Points, in no order, along strands that fork, close into loops and pass close to each other.
Two points are linked if the straight distance between their rows is under 133. Some points are linked to none.
Q411: [-33 -39  12 -13 -33  -9  -2   9   4  19   5   3   9  18   6  25  12  17
  18  30 -37   6 -15  12  25 -36 -69  15  35  20   6   6  10  -6  25  17
  19  16 -34  18 -18  58   9   7 -22   0 -17 -15  55  16  18 -28]
Q583: [-26 -52 -23  -1 -51 -27   3   9 -24 -52 -19   8  -7  12  20  -7  31 -40
 -14  37  21  26 -10  21   6 -40 -55   0  16  38  13 -20 -33  11  30  -9
   2  35  47  -8 -31 -20   1  31 -16  13 -26 -36   3  -8   7   3]
Q436: [  0   7 -26  39  25 -13 -16 -13 -14 -46 -17  12  14 -25 -14  31 -30  -4
  38 -26  -4 -12  26 -63  -5 -15 -14 -10  13  25 -24 -35  25 -25   3   3
  14 -30  18 -17   0  21 -27 -14   8 -21  36 -20 -25   2  -4  18]
Q934: [ 47  -2 -24  54  27 -23 -19   7  17  22  -2 -25  34 -23  26  45 -11  15
  46 -37  18  12  12 -55  20 -33  -6  14  11  15 -21 -33   2 -20  53  33
  26 -18  37  10  10  42 -57   8  17  -9   7   6  -1  27   0  13]
Q887: [-35 -25  12 -29 -31  16   4  -4  12   3 -22  20  -1   4   1   5   9  -4
 -15  34  -4  12 -26  45  16  -7 -37   4  46  12  34  -5   4 -10  14   3
 -19  23   7  12 -25  -9  35   8 -21  13 -15  -3  27 -14  26   3]
Q503: [ 10 -17 -28  17  44  17  20  14   0  22   3 -36   0 -17  26 -17 -15   7
  25   9  22  -5 -13  12 -14 -32  17   2  10 -27 -34 -33  20   3  -4  19
  13  -7  39  19 -18 -24  -5 -20 -14  36 -18  24  13  28   2  17]
Q318: [ 49   8   5  -2  30  17  -2  12  -7  63  26 -31 -10  20  18 -16  -1  11
  11  -9 -15  -1  42 -11  -7 -13  40 -10 -47 -23  13  37 -29  -1 -61  21
  25  -9   1   5  11  26 -18  22  25  -3   5  35   3  56   4 -36]
Q989: [ 12 -35  -7  13 -10 -22 -11   5  44  50  -4 -37 -13  20  -1  12  25  15
  12  -7  -4  41  -5  14  27 -55 -37  19   1  -9  -8  -9 -36 -14  38   8
  28  23  10   6  -8  49 -15  29 -17  -2 -26 -21  20  12   0 -10]
Q807: [ -8  -8  28 -39 -12  34  -3   5   5  25  11  38 -13 -15  23 -32  26 -15
 -29  40   9   6   3  53   4   2   4 -15   6  21  63  13 -35  15 -42  -6
 -24   6  22   3 -23 -32  36  30  12   5  -1   7  -2  15  35 -20]
Q26: [  1   9  27   2 -25 -28 -25  32 -34 -33  -7   4 -14  47 -22  -5  26  19
 -28 -26 -11 -13  23 -57 -13  22  19   0 -38 -10 -18  61 -16  11   8 -37
  21  28 -65 -14  21  11  -4   4  12 -40  12 -13 -31 -26 -34 -10]
Q378: [ -1  43 -35  32  47  -2   6 -36  18  14  -8 -14 -31 -11 -49   4 -18  13
  11 -12 -41 -24  29  40 -14   4  17  14  -3 -29 -40 -10  -8 -44 -21  12
  13 -23  10   2  -2  12   9 -25 -23   9  29  -7  -4  18 -16   6]
Q815: [ -2  23   7  -7  -2  -3   1  -7  13  30   4  17 -42  36 -24 -35  29  19
 -58  -3 -21 -15  24  32 -28  15  13 -16 -37 -34 -10  57 -61 -11 -25 -22
  -9   9 -21 -33  14  -5  18   8  -4  -5   1 -20 -36  11 -23 -21]
Q788: [  5  30  12 -25  35  23  22 -18  23  21  13  -8   1 -36  21 -24 -15 -28
 -23  15   6 -19 -17  57  -7  29  39  -6  10 -22  32 -18 -10  16 -30  13
 -29 -10  24  13   2 -66  22  -2  13  38   5  20  -1  -2  19   6]
Q200: [ 20   1 -16  42  23  -9   7  26 -34 -50  -3  -6  -4 -24  24 -16 -10 -17
  -6 -33  60 -22  -7 -15 -49   2  47 -13  -5 -24 -39 -22   6  12  22 -27
  -5 -22  25   4  18 -63 -39 -44  30  26   4   7 -46  -4 -41  47]
Q893: [  4  -5   0 -23  -1  18  -1  16  -7  27   5  -4 -33  31  -5 -34  31   9
 -37  11 -14  -6  11  19 -10   9  23  -2 -22 -22  -2  27 -38   5 -28 -23
   5  17 -18 -11   0  -3   9  10  -1  -6 -10   2   1  13  -7 -18]
Q693: [ -5  12 -31 -27  28  42  20  18   0  14  14 -25  -7   7  -3 -33  -5  31
  -4  10 -17 -45 -16  34 -26  30  44  -8  14 -29 -30   9  23  -6 -30  11
  23  -3 -13  17   7  -6  16 -56 -29  31  -5  27  19  32   1   7]
Q267: [ -7  28 -43  11  58  13  17 -15  -1  -2   0   0 -22 -31 -39  -6 -27   8
  38   0 -27 -26  26  11 -15 -33  12   1   5 -18 -27 -38  -6 -27 -30  29
  19 -31  38   4 -21  21   1 -26 -23  11  29  -9 -21  38  18  13]
Q581: [-31 -11   8  -7   1 -19 -24  -7 -46 -45 -21  38 -18  -1 -15  13  12 -20
  11   5  13  16  28 -41  -2 -33 -22  -8 -21  36  18 -13 -19   8  -8 -25
 -13  -2  -3 -23 -17  16   4  22  19 -15  21 -33 -17  -9  13 -13]
Q147: [ 57  28  -8   5  51  12  10  -6  11  65  28 -35   2 -16  21  -1 -21  -7
  22 -10  -3   7  34  -3  -6  -7  40  -8 -39 -28   7  -1 -14  -3 -45  40
  17 -19  30  17   4   4 -26  16  33   3   6  40   2  53   4 -14]
Q134: [  9 -39 -15  -6 -46 -28   2  13 -11 -12  -9  -2  -9 -15  44 -21  25 -34
 -11  33  45  51   7  20  11 -27 -22   2   1  42  21 -33 -32  20  19   0
  -3  25  63   3 -31 -49  -7  39   3   7 -29 -16 -10   2   4   3]
Q187: [  9  -7 -13   5  16 -15  -1 -12  15  -1 -15  -1 -10 -20  -1  -1  -1 -18
  -6  -1  16  35   4   2  -3 -30  -5  10  -6   0   1 -33 -22 -10  10   7
 -17  -1  35 -14 -18 -20  -6  18   7   6  -8 -12  -6  -3   4   7]
Q504: [ -3  -4   2 -16  -2  16   3   1   3  23   3  -5   3  21  -9  -1   5  14
  -4   9 -19  -4   1  -9  -2   5  -6   2  -1  -3  -8  13   6   2  -4   2
   8   9 -26   6  -3  21  10  -5 -13   0   5   5  25   7   1 -13]
Q918: [  1   1  12 -11 -39  24  30   0  40  23 -16 -17   6  36  31 -23  20  -8
 -55 -10   7  24 -56  63  18  56   4 -24  12 -32  -6  15 -22   5   5 -13
  -5  34   7  13  18 -39  24  -9 -17  23 -46  -2  17 -31 -21  14]
Q455: [-26  31  27 -24 -22 -13  -8   1 -27 -22   5  19  -7  38 -35  14  10  14
 -18 -14 -18 -36  21 -45 -11  38   0  -1 -30   9  -8  43   3   4 -13 -19
  -9  14 -62 -26  18  25   6 -10  -5 -45  24  -6 -18 -20 -12 -16]
Q705: [ 37  75  15  19  17   3   6 -22  21   7  -4 -34  40  -3  -7   7 -24 -27
  -9 -44  -1 -15 -11  28  13  59  44   4 -23 -45  -3   4  32  -3  12   6
 -29 -17 -12  28  48 -15  -6 -18  19 -14  20  21  -2 -32 -38  22]
Q40: [  4 -11 -10 -14   7  31  33  15  13  21  26 -21  45   6  29   3 -24  27
  25   2 -23 -21 -30   4   0  38  16   4  20 -24 -10  10  69   8   9  24
  17   4 -20  29  32  26  -9 -41 -12  13 -17  37  45   5  -5  -1]
Q522: [ 13 -17   7  22  -7 -22 -21  24 -42 -29 -11   8   0  25 -11  13   8  16
 -14 -40  14  -8  30 -81 -39 -15   4  -2 -16  16 -24  33 -10  -1  18 -30
  22   3 -39 -16  16  19 -24   8  29 -22  28 -17 -38   1 -28  -5]
Q608: [-39  19   3 -20 -16  -2   2 -12 -14 -44  -6  37 -16   4 -39  -5   7 -15
 -21  15  -2 -19  -7   8 -11  20 -12  -7  15   7   5 -12   9   2  -4 -29
 -27   7 -29 -14  -5  -9  27  -3 -19  -8  15 -37 -12 -42   2  -1]
Q602: [ -6 -24  28   1 -21 -12 -32   4 -31 -13  -7  26 -13  15  -5  15  31  -6
  16  -9  11  28  22 -54  23 -42 -35   6 -31  38  25   5 -32  10  -8  -9
   6   8  -6 -18 -26  44  -7  44  23 -30   2 -22 -11  15  13 -33]
Q793: [ 23   9 -11  28  33 -11 -12 -18 -15 -12  -8  -1  14 -26 -10  25 -14 -14
  22 -19  22  13  27 -53 -13 -27   1  -4 -11  17 -13 -31  -9  -3   2   9
   2 -24  23  -8  -2   3 -14  10  25 -10  27  -6 -19   5   9   7]
Q183: [ 26   6   6   2  32   7  10 -15  66  75  -3 -41   3 -17   7  18  -1   6
  12   8 -14  40  -3  30  33 -15   7  25  -1 -27   7  -9  -5 -13   6  28
   4  -1  25  23 -10  13  -8  16 -10  13 -20  10  24  18  13  -8]
Q859: [-25  23 -22  24  -9 -16 -13   1  -6 -40 -19  -3 -19  17 -51  17 -14  30
   8 -33 -31 -25  28 -26 -16   4   6  14  -2   1 -58  21  10 -34  17 -27
  28 -13 -34  -8   9  21  -2 -35 -26 -12  34 -13 -17  -3 -34  16]
Q261: [ 35   0   0  29  10  -3  11  37 -18 -19  -7 -32  13   8  45 -13   0   2
 -19 -42  51  -3 -16 -22 -33   7  50   0 -23 -38 -41  15  -5  24  34  -7
   6  -6   4  21  17 -43 -47 -22  48  28 -11  23 -25  -9 -41  32]
Q732: [ 26   9 -14  13  44  21  13   3   6  35   2 -46  14 -13  10  -2 -29   2
  16 -15  -3   1   2  -5 -16   4  36   3 -14 -28 -31 -16  25 -12 -12  24
  15 -17  21  28   9  -2 -18 -17   5  23   2  38   9  32  -7  13]
Q418: [-37 -37  20 -13 -31   1 -12  10 -10  13 -16   9 -28  32 -13   2  32  22
   3  16 -32   0  11 -14  10 -41 -47  12   1  19   9  28 -27  -2   1 -13
  10  17 -36   0 -36  62  12  22 -32 -22 -17 -35  23  27   0 -33]
Q665: [ 10  40 -10  -1  27  14   1 -24  24  21  19   1  51 -37   2  26 -51 -27
  25   5  -3 -18   5  -8   7  48  13  -7  -4  14  32  -4  63  15 -22  28
 -19 -35   6  17  27  -3   3  -2  14 -16   6  42  16  -8  22  15]
Q595: [-15 -23  23 -19  -9   8 -21   0 -14  20   5  31 -26  12  -2  -1  24   3
  17   6 -24  15  18 -23  22 -52 -34  10 -16  26  38  18 -45   4 -30  -2
   1  12  -4 -10 -45  68  14  45  -2 -22  -5 -24   7  47  24 -43]
Q407: [-15  -4 -33  -5   4  13   7  14   4  -7   5 -13  18  18  -6   9 -34  39
  37  -8 -25 -36   1 -23  -9  36  12  18   9  -8 -35  16  69  -5   6   2
  32 -14 -29  11  26  30  -8 -57 -27  -8  -3  27  16   7 -21  15]
Q731: [  1  47 -39   3  46   7  12 -31  10  16  14  -2  32 -34 -22  14 -52 -14
  40   1 -21 -26  21   5  -6  29  13  -1 -10   1   7 -24  53 -12 -35  36
  -1 -45  18  17  15   6   4 -19 -12 -10  11  37   3  11  13  17]
Q406: [  7   6 -28  50   1 -27   4  29 -18 -65 -12  -1 -13 -11   5   1   6 -12
 -23 -35  39 -18 -29  14 -35   3  28 -16   6 -27 -59 -21   5  -5  46 -31
 -11 -14  24   4  30 -68 -30 -48   1  29 -13 -13 -44 -31 -49  55]
Q516: [ -2  -6  51 -39 -39  -1 -18  17 -37  -5  17  45  24   6  27   7  22  -1
  -7  26  12   8  -7 -29  20  24  -7  -9   2  37  57  21  15  28 -23   2
 -25  10 -19  -7   3  12  20  37  25 -40   9  27  26 -17  27 -33]
Q106: [ 38 -12  -1   3  -2 -19  -7  -1 -35 -40  13   5  26 -32  50   4 -11 -30
  17   2  58  27  -1 -46 -10  -6  13  -8  -7  26  19 -31   7  26  17  -1
 -20 -10  29   4   4 -44 -33   9  55  14   7  14  -8  -1  14   2]
Q865: [ -3 -37 -33  23 -24  -2  14  12   8  10 -18 -29 -34  23   0 -23  24 -15
 -39  -5   8  25 -20  30 -18 -24 -24  -5  -4 -31 -48 -17 -43 -20  33  -9
  27  18  54  -4  -8 -42   5   4 -41  15 -29 -30 -11   4 -36  21]
Q16: [-24  29  -6  41 -15 -27 -11 -33  27 -10 -33   1  -6   6 -68  44  -7  23
  12 -37 -30   6   9  -2  15  -6 -29  10  12  -8 -40   1   9 -49  27  -9
   6 -11 -25  -9   5  19  -5  -6 -36 -24  32 -32  -4 -39 -20   9]
Q34: [-16  42  15 -10 -13   0   2 -18  23   8   9  23 -31  23 -48 -22  16   8
 -49  -8 -30 -26   4  43  -9  42  13 -19 -19 -17  -1  45 -31 -17  -5 -34
 -33  11 -39 -36  15 -10  38  -8 -17  -9  11 -28 -32 -24 -25 -15]
Q253: [-49   5  20 -42 -31   2  -3  12 -47 -67  -9  44 -16  20 -12 -17  21   8
 -19  23  -2 -42  -8  -8 -10  35 -11 -17  13  25  14  15   9  13 -14 -21
  -7  26 -46 -14  -6   7  38 -31 -12 -18   0  -9   3 -27  16 -11]
Q973: [ 38  -6   3   2  36  20 -20   3  12  53  17 -19 -26  -4   3 -12  15   0
  25  -2  14  60  26 -12  28 -51  18  14 -34 -15  20  -7 -53   0 -22  28
  13  -7  36  -5 -31  43 -15  51  23  -7  -3  -9 -21  62  16 -11]
Q463: [ 32 -20  12   2  16  12 -11  22 -19  52  24 -27 -34   9  23 -23  17   2
  12   8  12  36  25 -25  10 -49  11   3 -19  -4  25  17 -44  17 -43   9
  27   4  12   3 -22  36 -16  35  22 -12 -14   5   1  59  11 -34]
Q691: [ 15  22  62   0  -1   9  -9 -36  88  64  14  -3  17  -1 -15  22  -7  11
   2  -3 -33  19  -5  31  38  18 -11  12 -18   8  40  39   5  -8  -5  12
 -34  12 -14 -12   5  12  17  34   2  -6  11  11  15  -4  14 -17]
Q727: [-10  32 -25  -2  37  18  10 -16  20  22   4 -13  -7   1 -30 -18 -14  22
 -11   5 -38 -51   8  52 -31  34  30  -3  -4 -41 -20   9   3 -21 -32   5
   9 -17 -10   8   7 -14  19 -49 -26  23  19  23   2   6 -11  -7]
Q619: [ 23   6  -5  25  12  -9 -27  -4  17  27   6 -10  29 -17   7  48 -16  16
  49 -17  -3  31  17 -49  38 -29 -27  24  -3  15   3 -37   5  -9  31  40
  21 -26  28   0  -1  61 -31  44  18 -16   9 -12   8  23  18   5]
Q280: [-10 -40  -5  29 -31 -35 -31  13 -41 -55 -14  10  11  28  15  27  14  17
  -4 -25  13 -20  12 -88 -23 -38 -30  -2   0  40 -23  15 -13   5  29 -26
  14   1 -35 -29   0  24 -34   8  15 -15  16 -17 -24  -6 -20   1]
Q301: [-13   8  10 -16 -19  26  38   6  13 -17  -6   1   8   1  29 -23  -2 -21
 -33   8  15   3 -58  60  16  47  15 -22  26 -24  18 -10   4  21  -4 -16
 -19  30  16  14  16 -60  25 -38  -7  23 -39   5   7 -41  -4  21]
Q370: [-14  17   4  -3  28  21  10 -44  71  53  -3  -2 -31 -28 -20 -22  -1   7
 -17  14 -35  14  -3  79  11 -10  -9   8   9 -17  17   3 -19 -21 -14  17
 -20   4  37  -7 -24  -7  34  12 -27  19  -5 -13   5  11  21   6]
Q324: [ -6  11  -2 -38  17  27  24   7 -16 -18   5  10  10 -26  28 -33  -4 -20
 -17  22  26 -25 -41  38  -8  38  42 -20  28  -7  17 -19  13  24 -31  -7
 -17   8   8  13  -1 -55  26 -44   6  22  -8  26  -2 -19  24  14]
Q990: [ -8 -21 -10 -10   7  42  41  25   7  15   9 -28   6   6  32 -30  -2  35
  -2  13  -3 -38 -52  36  -3  22  23   2  42 -31 -23   4  33  18   2   4
  24  25 -18  30  10 -14  16 -60 -16  31 -43  37  41   7  -4  13]
Q360: [  5  34  52 -13  15  14   8 -35  68  59  22   1  15 -16  -7  -7 -21  19
  -9   0 -36 -17   7  59  19  24   4   3 -20 -12  55  28  -5   8 -28  27
 -32  -9   6  -5   6 -18  33  13   3   9  25  10   5   3  37 -19]
Q284: [-16  22   9 -37 -13  -5  -7  -1 -49 -29  21  22  19  14  -7   2  -3   2
   4  -4  -6 -39  16 -65 -16  49   8 -13 -32  15  13  37  27  14 -36 -10
  -2  -3 -44  -9  25  23   1 -21   7 -36  18  16 -13  -5   7 -11]
Q332: [ -7 -49  -8  29 -20 -18 -24  23 -18 -35   0 -10  14  35  25  20  -9  38
  17 -15 -18 -29  13 -69  -4 -36 -36   9  11  22 -46  23   7   6  40 -11
  41  10 -37  -3   8  44 -30 -12 -10   3  -1 -11   5  10 -25   0]
Q306: [-23  -5   8 -39  -9  22   0  19 -14  21  14  20 -41  14  -5 -48  31  10
 -30  36 -19 -23  12  30 -25  -8  -2  -5   1   2  25  28 -42  10 -46 -17
   4  18   0  -4 -22  -5  32  12  -8   5  -7  -2   1  38  11 -23]
Q871: [ 51  14  22   1  27   5 -13 -16  43  67  13 -27 -18 -22  20  13  10 -14
  15 -11  10  64  18   9  38 -28  15  21 -27  -9  36 -14 -38  -7  -2  37
   1  -7  29  -1 -20  16 -19  48  25  -4  -9   5   3  31  23 -13]
Q944: [ -2 -18   3   0   2  14   1 -11  73  83  -6 -38 -14   7  -2   8  19  10
  -3   9 -19  38 -14  48  43 -36 -20  26  18 -16   6   4 -20 -14  10  14
  13  14  13  11 -16  38   4  17 -31   4 -22 -22  35  25   5  -9]
Q629: [-30 -37 -10  17 -23 -16  -5  14   0  -3   2 -21  11  31   0  28   0  47
  29  -1 -33 -16  -9 -23   6 -30 -53  18  31  11 -39   7  22 -14  41   5
  38   1 -41  12 -14  60  -1 -12 -34   7 -14 -18  43   1  -7  -7]
Q109: [ 25  -8 -10 -12   8  -6  22  13  -8  17 -10 -13   2 -11  25 -19  13 -23
 -11   1  32  34 -16  18 -12   4  23  -9  -6 -15  -1 -25 -11  13   7  -9
 -11   5  21  11  -6 -51 -13   6  22  23 -23  10 -12 -10   6   4]
Q158: [ 48  -2   6   5 -13  -1   9  31 -13   1  -4 -23 -16  21  34 -28  13 -17
 -36 -22  54  27 -18  -3 -15  15  47  -3 -28 -26 -22  13 -21  29  12 -11
  13  15   7  16   8 -51 -29  12  52  14 -27  13 -19  -4 -37   9]
Q573: [ 19 -24  -6  -2 -24 -34  -8   6 -22 -39   2   6  12 -48  61   0   4 -38
  14  25  52  42   1 -18  10 -33 -10  -1   7  44  19 -47 -19  23  25   7
 -20   1  49  -2 -28 -42 -21  39  31  15 -21  -9  -7  -2  27   4]
Q228: [ -5 -66  -3  -8 -42  -9   0  35 -77 -62   0  17  13  22  33 -17  16  11
  13  16  15 -15  -9 -51 -18 -32 -27  -9  12  40   1  -4   5  42  21  -8
   7  11 -11 -12  -4  13  -2   4  27   0 -13  10   0  -2   4 -12]
Q161: [-33  47 -10 -18   1   4   7 -11 -31 -48  22  25  14   4 -34   9 -25   1
  15   2 -20 -53   9 -22 -15  67   9 -12   5  14   5  12  56   5 -27 -11
  -1 -15 -47  -6  27   8  -1 -43 -19 -28  24   3  -3 -15   5   5]
Q350: [-33 -26  -1  -6 -44 -23 -12  -2 -32 -56 -28  32  -7   3  -3   2  25 -28
  -6  19  23  21   5 -13  -5 -22 -47  -7   1  46   9 -18 -20   8  28 -25
 -20  13  10 -23 -19  -9   8  34  -2  -2  -3 -34  -6 -32   4  -4]
Q349: [-35  15 -20 -17  -8   9  11  -1 -17 -58   6  20  16   8 -27   2 -28  21
  22   6  -8 -51 -19 -17 -15  50  -2   5  29   0 -11  10  64   4  -6   2
  16  -4 -45   1  14   7  17 -58 -44  -6   1   8  19 -21  -6  16]
Q473: [ -9  -1  49 -40 -25  21 -13   5  -7  30  17  37   6 -13  25  -6  11  -4
 -11  23   7   5   7   4  21   3  -1  -8  -3  31  66  34 -11  20 -39   4
 -15   4   0   8  -9   5  21  31  21 -25   8  20  20  26  37 -30]
Q146: [-16   4  -7 -26  10  14  12  23 -56 -65   3  26   0 -24   9 -26  -8 -31
 -14  25  32 -19 -27   8 -12  34  37 -27  13  -7  17 -33  20  28 -21 -15
 -26   7   5   0  14 -56  14 -36  13  16   4   4 -22 -36   7  18]
Q157: [-14  35 -33  13  26  10  14 -21  -2 -32   6   3  21 -37 -32   2 -48 -20
  27  -3  -8 -42  -9  10 -11  41  34   0  16 -18 -14 -29  64  -5 -19   2
  -4 -34   7  13  21 -26   0 -55 -27   2  21  15  -2 -14  -7  30]
Q372: [-22  41   8  16  -5 -17  -9 -26   2 -23  -5  23 -28   5 -62  12  -2  -8
 -29  -4 -20  -2  17  21  -5  17  14  -7 -10  -8 -16   7 -11 -23   4 -34
 -33 -10 -37 -33  17  -1  21  -5 -12 -12  28 -38 -34 -34 -30   2]
Q250: [ 17  12  -1   8  42   4  15 -33  58  62  13  -8 -44 -13 -23 -33  21   7
 -28  11 -15  38  32  59   4 -16   8  12 -28 -37   7   9 -64 -27 -30  16
  -6   6  44 -16 -21   9  15  19  -9  15 -14 -22 -27  37 -12  -8]
Q317: [ 24 -49  14 -16 -33  -9   4  24 -35   2  14   6  18  -9  71   4   7 -13
   9  41  38  36 -16  -4  22 -13   1   2  19  29  35 -12  21  40   8  29
   0   4   6  15  -7 -13 -19  35  43  11 -32  38  22  -2  25 -21]
Q528: [ 15 -32  -5  18   5 -18 -28   5   9  11   1 -23   4   0   5  29  26  10
  32  -6  14  29   3 -28  35 -66 -34  11   5  23   5 -23 -39  -7  39  15
  28  -7  27  -7 -22  55 -17  42   7  -3  -8 -28  -3  25  22  -9]
Q387: [-13 -45  28 -30 -48  -2  -9  35 -60 -40  -4  36  14  21  32  -5  36  -1
  -6  35  20   9 -10 -28   7 -13 -15  -9   1  44  37  24   8  32   4  -4
  -8  13 -21   0 -16  17   4  32  18 -30 -10  11  17 -19  18 -32]
Q702: [ 32  42  47   8   7  -9 -11 -36  53  47   3  -8  29  -7 -18  29 -28 -13
   2 -25 -18  24  12   7  30  41   5   7 -30  -1  25  20  19  -9   4  16
 -38 -12 -20   1  29  18  -3  31  20 -33  24  16   4 -19  -7  -5]
Q742: [ 14 -50  -8  17 -35 -22 -10  34 -19 -11 -11 -16 -20  36  13 -16  29  -6
 -24  -8  27  13  -1 -27 -17 -28 -23   2 -17   8 -22  17 -48   3  31 -25
  20  19   9  -7   0 -11 -16  31  19   0 -24 -22 -19   2 -35  -5]
Q128: [-39 -30 -18 -29 -27   4   1  24 -69 -79  -4  41 -11  19   2 -12   9  11
   2  19  10 -40  -7 -42 -27  11 -10 -13  13  23  -7  -1  22  22  -2 -14
   1   9 -28 -13 -14   3  15 -31   0  -6  -1  -3  -8 -14   4   8]
Q775: [  2  -7 -24  59  11 -39 -25   0  -8 -51 -22  10  23 -17  -6  39 -11   2
  14 -43  14 -22   0 -46 -14 -33 -17  -4  32  23 -44 -22  21 -28  34 -16
   7 -22   6 -22   8   4 -42 -20 -10   1  25 -10 -28 -12 -20  35]
Q958: [  0  31 -19  22  17 -11   3  -7  -9 -15 -10 -16   4  14 -38   1 -28  12
   3 -35 -23 -28  20 -14 -15  36  20   3 -16 -20 -42  14  29 -16   4 -11
  20 -10 -29   2  30   8  -5 -39  -5 -12  28  10 -11  -1 -33  20]
Q369: [ 38  35  22  -5  22   8   1 -27  23  35  20 -10  42 -15  -3  25 -26 -22
  11 -12  -9   5  14 -12  12  39  15  -3 -32   2  30  19  24   8 -16  18
 -21 -19  -7  18  25   5 -15  26  26 -23   7  38  12  12   9  -8]
Q577: [-11 -10 -29  39  -6 -37 -14  12 -11 -57 -14  11  -2 -18  -3  15  -1 -12
 -10 -21  24  -9 -10  -9 -23 -19  -4 -17  20   3 -34 -36   5 -18  37 -34
   6 -11  24 -15   8 -47 -33 -29  -6  20   5 -30 -20 -44 -24  40]
Q681: [ 40 -58  -6   0 -22 -11  13  35  12  43  14 -46  -1  18  54  -8  18   5
  -4   8  27  42 -19  14  17 -26   1   5  13  -6  -2  -1 -11  19  18   3
  24  10   7  28  -5 -13 -28  30  26  22 -48  25  26  20 -11 -14]
Q64: [-10  33  27 -17  25  27  14 -37  59  34   8  16  -2 -42 -14  -8 -24 -11
  -8  16 -22  -9 -19  68   5  11 -10  -3  21   3  42 -10  -3 -11 -21  16
 -31 -10  24   0  -6 -42  42  -3 -13  26   5   7   6  -6  35   7]
Q701: [-10  45   1  22  17  -9  -5 -46  52  17 -23  -2 -14 -15 -67  11 -18   7
   7 -18 -52  10  16  43  22  -5  -8  17   2 -28 -36  -5  -3 -49  -3   9
  -4 -16   4 -13  -8  32  17  -2 -28 -15  26 -18  -4 -15  -2   6]
Q264: [-20   5  15 -11 -18  14  10 -20  20   0  -8  19  25 -10  -8  15 -14 -12
  -2  13  -8  -1 -36  22  21  36 -21   7  42   3  22  -3  36  -4   9   6
 -28   2 -23   9   7 -22  26  -5 -24   7  -1  13  20 -50  22   9]
Q824: [ -5  -7  12   0 -19   1   0 -17  38  34 -16 -17  11  28 -25  33   2  22
   2  -7 -24  18  -7   3  24   1 -21  12   9  -8  -5  21  17 -20  27   0
  -5  10 -33   4  10  39  -1   2 -21  -3   8  -4  39 -27 -11 -12]
Q924: [-47   2  -2 -27 -32  12  16  -8 -15 -35 -18  50 -17  -2 -15 -21   8 -27
 -29  37   1   4 -27  49  -1  20 -26  -4  36  19  27 -27  -2   0   1 -30
 -28  19   3 -10  -6 -41  40   0 -27   6  -5 -30  -6 -38   6  12]
Q928: [  1   4 -48  20  54  15  18   0   9  -2  -7 -11 -19 -41 -12 -13 -15  -4
  28   9   8  -3  -6  30 -17 -40  13   6  12 -33 -34 -52   9 -19 -18  21
  16 -13  51   0 -26 -27  -4 -29 -22  32  -4  -2  -8  29  17  28]
Q936: [-21  -4  37  -3 -38 -15  -8 -26  45   9 -14   7  26   6 -22  43  -8   2
   9  -3 -10  21 -20   6  37   9 -52  16  29  21  23   6  32 -19  37   4
 -25   9 -31  -1  10  14  14  24 -25  -6   7  -9  33 -56  10  -5]
Q710: [  5 -17   1 -14  -4  -6  -5  11 -61 -60  14  20  27 -13  31  -8 -14 -26
   9   7  41  -5 -10 -41 -17  18  18 -20  -3  14  12 -26  40  43   1  -4
 -22  -2   2  -5  18 -32 -10 -12  34  -2   6  15 -10 -30  18   5]

How many points has the smallest loop of links through each point below? Write - if it is on no loop.
Q253 => 13
Q701 => 10
Q595 => -
Q887 => 11
Q109 => 10

Name the points in between on the shortest way along the links from the first point to the second, in order.
Q301 / Q284 => Q324, Q146, Q710, Q106, Q573, Q134, Q583, Q350, Q581, Q602, Q595, Q418, Q411, Q629, Q332, Q280, Q522, Q26, Q455
Q807 / Q924 => Q306, Q893, Q815, Q34, Q372, Q608
Q516 / Q936 => Q473, Q807, Q306, Q893, Q504, Q824
Q106 / Q665 => Q710, Q146, Q324, Q788, Q64, Q360, Q691, Q702, Q369
Q701 / Q26 => Q16, Q859, Q958, Q407, Q349, Q161, Q284, Q455
Q473 / Q924 => Q516, Q387, Q228, Q128, Q253, Q608
